Each row is a point on a landscape with many peaks, with its height.
A climber steps from a point to the highest of its 2 nearest points, and stops where none of them is higher. Distance is the straight distance between rows; heights are no part of it.
vukin: [114 150 165 151 107  84 116 179  77 163  89 130  86 172 141 145 139 120
 103  60 189 125 171 120 122]  (h 384)
rov: [165 142 109 160 138 135  75 157  54 132 131  86 132 107 152 125 136  94
 162 115 116 122 124 110 122]  (h 57)
nel: [177 135 141 140 125  93 168 111 175 111 115 106 153 129  65  76 142 141
 150 139 168 155 100 100 121]  (h 268)
Doful: [153 114 133 120 142 145 170  84 168 108 170 142 132 121  92 130 103 146
 153 189  79 129  98 120 101]  (h 515)
zudi: [180 120 171 128 132 138 167 144 133 102 103 141  95 157 141 112 133 125
 117 140 166 160 166 101 105]  (h 695)
bur: [119 136  85 110 131  82 119 134 162 120 194 169 153 125 109 128  67 102
 161 127  94 144  44 141 105]  (h 473)
per: [205 127 149 137 161 156 144 137 102  92 105 103 156  91 141 113 152  97
 138 151 108 139  76  88 136]  (h 79)
Nak: [ 94  84 150  98 120 120 129 159  88  73 116 166 134 101 170 122 106 115
 105 131 148 113 119 106 137]  (h 115)
Podib: [142 163 139 159 145 143 113  91  90  88 135 103 160 113 167  71  97 162
 133 156 130 149 154 114 132]  (h 585)
Muz: [123 105 132 121 113 141 139 157 186 120 142 159 148  81 156 146 118  50
 171 140 126 124  57  94 142]  (h 40)
foved: [ 95 105  90 138 134 153 143 127 119  90 130 117  65 150 104 127 136 147
  60 113  77  87 135 145 106]  (h 465)
Vik: [ 40 120 157 107  93 108 146 108 170 130 130 136  80 133 116 131 156 189
  98 105 172 105 180 155 145]  (h 391)
tufo: [174  89 101  42 113 149  83 116 153 144 142 141 138 106 162 142 158  80
 116 140 147 171 134 155 129]  (h 176)
Sefer: [ 99 189  78 160 106  93 129 151 153 124 158 150 151 151  93 132  76  86
 155 144  66 108  41 122 149]  (h 453)
kefip: [ 93 117 142 196 154 148 121 148 149  94 178  98  72  81 150 137 181 114
 165 123 119  88 107 121 104]  (h 225)
gaman: [ 81 109  79 122 114 137  75 162  79 149  88 134 137 170 134 145 128 115
 116 114  96  94 166 143 142]  (h 452)
nadum: [143 129 165 114 103 142 125  97 151  77  96 119 129 113  97  89 189 139
 126 152 155 112 146 102 141]  (h 238)
sudu: [155 156 139 157 126  74 124 184  68 168 102 130 141 145 149 138 104 108
 159  83 186 142 139 108 128]  (h 342)
kolu: [ 80 189 123 160 103  94 106 129 105  94 141 128 131  93 160  92  32 136
  77 111 140 113  94 120 161]  (h 547)
boma: [175  64 105 120 161 158 149 179  95 109  98 149 123 160 113 153 142 105
 117 142 110 123 162 124  93]  (h 294)
zenok: [146 153 127 169 181 136 120  84 117 125 125  79 161 133 137  95 101 178
  45 108 168 160 115 128 130]  (h 85)
dezat: [171  73  87 126 132 130 131 181 118 137  92 160 167 143  98 149 162 110
 182 137 134 107 175 122 122]  (h 277)
Duno: [150 142 149 113 118 161 136 142 136 172  98 110  76 160 133 169 156  98
 110 107  90 135 143 137 133]  (h 343)
ret: [148 184 171 190 159 104 110 123 117 114 117  87 104 130 139 111 113 146
  50  84 192 151 130 123 130]  (h 77)
dorad: [133 160 192 122  94 117 118 127 143 163  87 137 143 155 155 114 178 132
 154 125 198 148 176 118 155]  (h 283)
vutok: [125 144 137  93 104 127 128 132  84 157  93 134 141 126 126 185 150 141
 141 139  77  91 127 124 181]  (h 21)
lapos: [113 178 164 200 174 110 165 122 129 114 170 118 101 127 124 162  88 150
 123 111  93  91  76 121  94]  (h 537)
fitik: [145 116 154 103 129  98 139 125 180 147 158 148 127  98 145 174 136  86
 188 101 134 132  71 125 109]  (h 45)
buf: [127 177 111 150 121 124  76 128 115  80 136  76 130  95 155  56  66 103
  66 105 138 162 105 130 148]  (h 516)
fesot: [133  94 116 107 120 131 116 113 115 143 103 125 187 163  89  48 113 154
  90 170 185 179 153 125 149]  (h 111)
teke: [115 147 130 133 113 129 115 114  75  71 133 124  68 135 148 106 115 159
  92 135  87 107 167 139 110]  (h 472)
Sef: [130 139 105 114  63 112 133 130 173 102 123 162 124 128 104  93 118 107
 173 165 129 114 131 111 148]  (h 138)
Nasop: [141  98 163  97 135 138 164 101 160 122 133 136 129  89 105 141 187 149
 129 144 160 114 154 135 128]  (h 226)
zaso: [ 83 116 125 109  85 129 124 114 161  99 109 127  66 159  88 113 165 150
  84 116 131  99 164 138 131]  (h 426)
tudef: [126 154 179 136 149 120 138 116 190 174 161 110 105 125 150 175 158 126
 183  98 135 145 121 148 107]  (h 52)
lobu: [143  59  89 147 156 173 158 167 118  85  89 157 167 155 107  90  93 113
 117 171 111 125 157  95 106]  (h 310)
rin: [ 92 155 135  96 109 111 124  91 155 171 188 152 127 120 125 174 120 166
 197 142  79 117 130 180 119]  (h 182)
korup: [164 164 161 111 124 164 140  95 141 130 113  85  72 132 108 139 202 146
 111 126  90 137 144 162 134]  (h 380)
pari: [121 121 172 130 118 112 122 176 100 168 101 112  72 146 119 159 214 101
 115  66 171 116 155 139 121]  (h 443)
Mavo: [111  92 126  62 103 138 129 156 145 164  93 153 124 124 102 183 188 116
 123 109 136 105 173 150 151]  (h 565)
nipuv: [128 108 165 131 167 189 126 135  92 113  82 137 165 164 170 113 118 123
  88 164 134 157 174 111 124]  (h 356)
toka: [ 91 109 178  99 120 159 139 158 153 149  99 126  87 113 107 166 229 109
 104  85 158 110 165 163 138]  (h 505)
lar: [171  66  95  70 151 124 116 130 138 149 167 166 168 104 163 165 114 111
 161 133 148 173 137 151 103]  (h 190)
Mit: [126  80 102 118 177 143 167 109  72 111 158 126 122 113  94 142 147 206
 126 147  96 111 155 171  94]  (h 548)
nuze: [ 94  74 124 120 140 171 165 126 159 130 151 164 157  73  83 150 167 154
 156 144 135  77 190 152 121]  (h 217)
dumo: [120  85 118 133 152 170 149 141 147 136 148 149 114  99 125 146 176 131
 179 116 151 116 213 184  90]  (h 209)
Nim: [185 141 148 122 146 178 123 135  67 140 119 115 112 140 170 150 140 130
 129 155  75 162 179 149 117]  (h 456)
Nam: [ 93 132 143  79 107 172 114  73 169 128 178 127  95  88 157 138 142 160
 142 156 113 146 189 190 130]  (h 160)
pedu: [ 98 191 116 162 102  86 117 115 133 152 181 132  90 136 136 153 126 134
 200 119  92  92 131 159 114]  (h 196)
duv: [127 116  78 153 140 107 152 134 119  94 128 122  95 140  77 116 114 122
  68  93 108  96  68 109 108]  (h 495)
deraf: [121 142 165 156 192 116 147 114 158 190 155 109 143 130 161 171 116 144
 135  78 141 149  96 143  95]  (h 59)
suba: [128 140 109 100  74  97 144 115 123 150 102 123 144 175  67  70  59 146
  85 149 146 174 138 112 158]  (h 122)
busu: [128 124 134 187 143 106 108 163 125 111 118 101 123 121 137  83 151 107
 136  81 194 136 129 102 113]  (h 248)
sige: [ 78 161 184 121 117 112 157 108 127 135 129 106  50 133 125 151 143 206
  73  95 132 130 155 164 148]  (h 357)
lurap: [163  91 129 141 160 181 112 143 151 100 108 116 186  87 147  95 170  69
 150 147 148 135 111 101 138]  (h 86)
nebi: [ 86  94 173  88 119 150  80 136 115  81  98 148 144 104 184 117 135  78
  93 149 155 145 160 113 131]  (h 129)
povis: [137 123 117 126 178 129 138 108 142 131 188 143 138 125 133 165  76 122
 150 135  63 130  63 147  82]  (h 493)
roz: [149 114  87 129 137 153  91 123 155 176 107 114 155 164 123 104 180 109
 123 105 174 153 159 153 118]  (h 239)
rumoz: [155 142 170 146 164 176 107 146  48 135 103 110 136 134 194 132 109 108
  87 132 113 159 149 111 126]  (h 400)
lesal: [171 148 152 117 109  95 114 156  89 182  92 149 168 148 156 127 167 113
 154 110 204 159 143 121 140]  (h 311)
miva: [ 99  67 118 133 160 171 146 140  75  86 100 150 158 150 131 110  91 164
  82 168 113 109 157 104 123]  (h 325)
podi: [ 76 112  65 142 144 138 129 103 141 145 144 138 190 129 110 124  96 156
 128 147  96  98  87 123 143]  (h 627)
Liv: [ 90 177  74 151  74  92  92 122 167 109 154 128  88 130 114 104 107 100
 135 117  98 111  75 130 143]  (h 431)
ranug: [116  95  70  69  77 127  94  93 200 151 157 146 149 125 119 116  89 121
 145 155 138 164 134 142 145]  (h 150)
miron: [ 98 131 145 117 101 100 185 162 169 107 145 195 138 109 135 163 108  83
 164 147 127  96  49  83 146]  (h 37)
lener: [172 125 119  39  91 113 110  81 172 161 145 130 139 123 113 131 127 114
 124 149 138 189  98 138 142]  (h 161)
gesu: [134 121 144 156 130  94 165 150 165 122 110 145 154 123 121  98 132 122
 179 120 190 135 115  96 125]  (h 260)
pez: [151 142 126 135 147 149 131 130 129 147  84 104 216 144 126  55 113 133
 112 149 160 183 128 104 160]  (h 102)
Kilur: [155 163 160 165 129  74 195 164 114  80 132 150 116 116 106 122  76 109
 137 123 125 119  58  84 113]  (h 611)
sosu: [ 96 121 178  81 113 189  93 108 141 106 137 136  98 104 201 133 140 110
 102 155 129 159 193 157 133]  (h 147)
leza: [ 73 111 122 140 137 163 151 124 154 130 141 157 151 123 150 154 107 135
 142 156 107  84 107 121 146]  (h 594)
zupe: [164 126 126 141 155 143 141 102 153 112 147 117 115 134 161 103 104 140
 124 136 135 174 141 126  98]  (h 636)
Luto: [102 152 140 186 171  95 169 113 132 143 160 133 137 145  98 148 123 194
 177 116 110  90 118 152  91]  (h 567)
Dab: [ 94 139 114 145 129 100 149 137 106 122 129 137 113 119 105 160 120 129
 103 107  90  61  53 104 144]  (h 523)
ditag: [125 166 113 119  92  91 137 106  64  82 131 141 102 127 104 110  85 172
  90 154  90 106 131 115 140]  (h 509)
rik: [179 158 119 160 141 160  89 101 170 110 130  54  76 138 135  98 154  93
  97 101 110 164 104 129 111]  (h 451)
mipi: [ 81 158  76 115  80  94  70 137  82 147 119 134 120 143 130 146  98 131
 109 101  92  91 114 134 167]  (h 403)
mivu: [117  91 110 109 154 125 142 128 122 137 169 158 125 103 154 163 129 149
 181 128 135 125 161 173  91]  (h 201)
letov: [101 155 118 152 109 124 115  69  88  97 137 113 148 126 109  71 101 202
 115 171 112 104 150 122 150]  (h 544)
nepo: [148 159 102 145 112 109 107 128 176  95 136  89  83 135 123  76  94 103
  76  91 144 181 109 125 118]  (h 485)
leti: [166 157  98 120 119  96 126 109 161 153 119  99 186 138  55  84 101 130
 158 145 110 156  75 116 138]  (h 279)
komod: [124 136 130 122 135 138 128  97  97 150 107 107 132 166 121 115 116 175
  63 126 136 140 143 127 136]  (h 97)
goru: [179 104 124 101 146 151 127 145 143 145  92 136 223 122 137  94 144  93
 145 153 168 177 115 112 154]  (h 94)
Fegib: [183 141 147 116 138 168 104  79 140  80 129  75  85 118 136  97 194 120
  90 138 112 153 132 139 116]  (h 417)
vup: [ 72  89  77 143 157 140 136  94 109 135 149 120 145 130  95 125 142 201
 117 141 108  82 140 159 125]  (h 586)
Tirep: [139 147 106 138 127 130  91 165  60 156 127 119 134 115 168 163  72  88
 138 117  89 127 105 109 143]  (h 47)
debeb: [132  86  77 139 142 170 120 158 155 169  85 143 171 189 118 126 130 109
 136 129 138 135 177 125 123]  (h 259)
Nog: [119 165 185 136  86 120  87 118 142  83  88 115 115 132 139  78 187 105
 139 142 169 135 185 113 139]  (h 257)
defuv: [ 95 180 154 181 125  63 145 152 101 100 159 142 116  98 143 138  41 120
 110  96 150 103  65 109 130]  (h 578)
Zaf: [118 172 177 169 165  96 113 116 108 156 156  93 111 102 177 165  96 140
  92  73 171 139 106 136 126]  (h 67)
nuru: [153 125 112 150 156 119 155  98 131 151 157 135 155 152  82 135 105 172
 192 174  90 124 137 139  94]  (h 535)
fifip: [ 87 168 133 186 122 132  99 127 135 138 164  84  57 112 150 137 161 131
 158 105 100  93 141 155 120]  (h 212)
daza: [166 147 124 132 156 111 147 126 154 171 113 117 171 151 102 136  83 110
 131 106 117 162  68 110 122]  (h 293)
gid: [168 119 138 135 176 153 162 120  58 126 131 114 128 128 142 134 148 176
 124 142 115 134 172 154  97]  (h 506)
vuvok: [ 87  61  89 100 115 130 119 187 112 152 107 167 127 144 131 184 139 112
 130 110 109  83 144 137 139]  (h 508)
Vopi: [143 118 115 102  58 115 150 122 151 122 102 154 105 177  63  85 102 139
 135 173 134 144 175 101 134]  (h 131)
pova: [169 110 108 101 136 129 129 153 144 186  95 127 130 160 127 181 129  88
 119 101 109 154  95 117 133]  (h 313)
lano: [149 116 173 121 115 113 210 152 136  88 106 170  91 132 116 133 111 128
 130 151 127 112 115  76 120]  (h 644)
geko: [124 134 160 110 106 141 102 183  41 158 106 121 105 124 163 189 131  98
 144 128  68  92 131 110 161]  (h 34)
rafu: [ 92 122 147 162 146 151 168 145  98 114 111 142 155 114 137 157 143 133
 130 148  91  56  85  89 159]  (h 558)
met: [ 84 125 131 102 119 153 114  65 155 163 172 132 168  90 140 146 130 176
 177 178 119 118 159 167 152]  (h 170)
basik: [197 104 134 118 163 130 123 147  44 123 127 112 147  89 148 166 155 112
 148 138 102 128 101 118 125]  (h 69)
vosaf: [135 110 138 195 195 119 114 128 147  94 165  84 113  81 156 120 158 120
 133  89 160 124  86 114  98]  (h 236)
soso: [141  91  69  98 111 120 119 115 177 139 118 126 137 139  75 115 163 105
 127 107 154 129 124 138 122]  (h 220)
Mib: [138 132 110  67  87  81 120 111 108 167 110 137 119 174 105 124  92 152
  67 105 164 169 131 129 144]  (h 110)
pel: [108 131  80 103  77  88 115 107 192 141 169 165 157 121 106 104 100 124
 207 150 144 134 117 143 130]  (h 144)
Rosi: [ 82 148  90 103  68 117  69 119 144 133 134 130  99 115 146 141 133  95
 139 116  88 101 101 139 168]  (h 402)

Where does a climber stop that starts at each point below?
Nam: zudi
goru: Mavo
leti: zudi
miva: podi
Muz: Mavo
Rosi: Luto
lar: Mavo
nepo: zudi
komod: Mavo
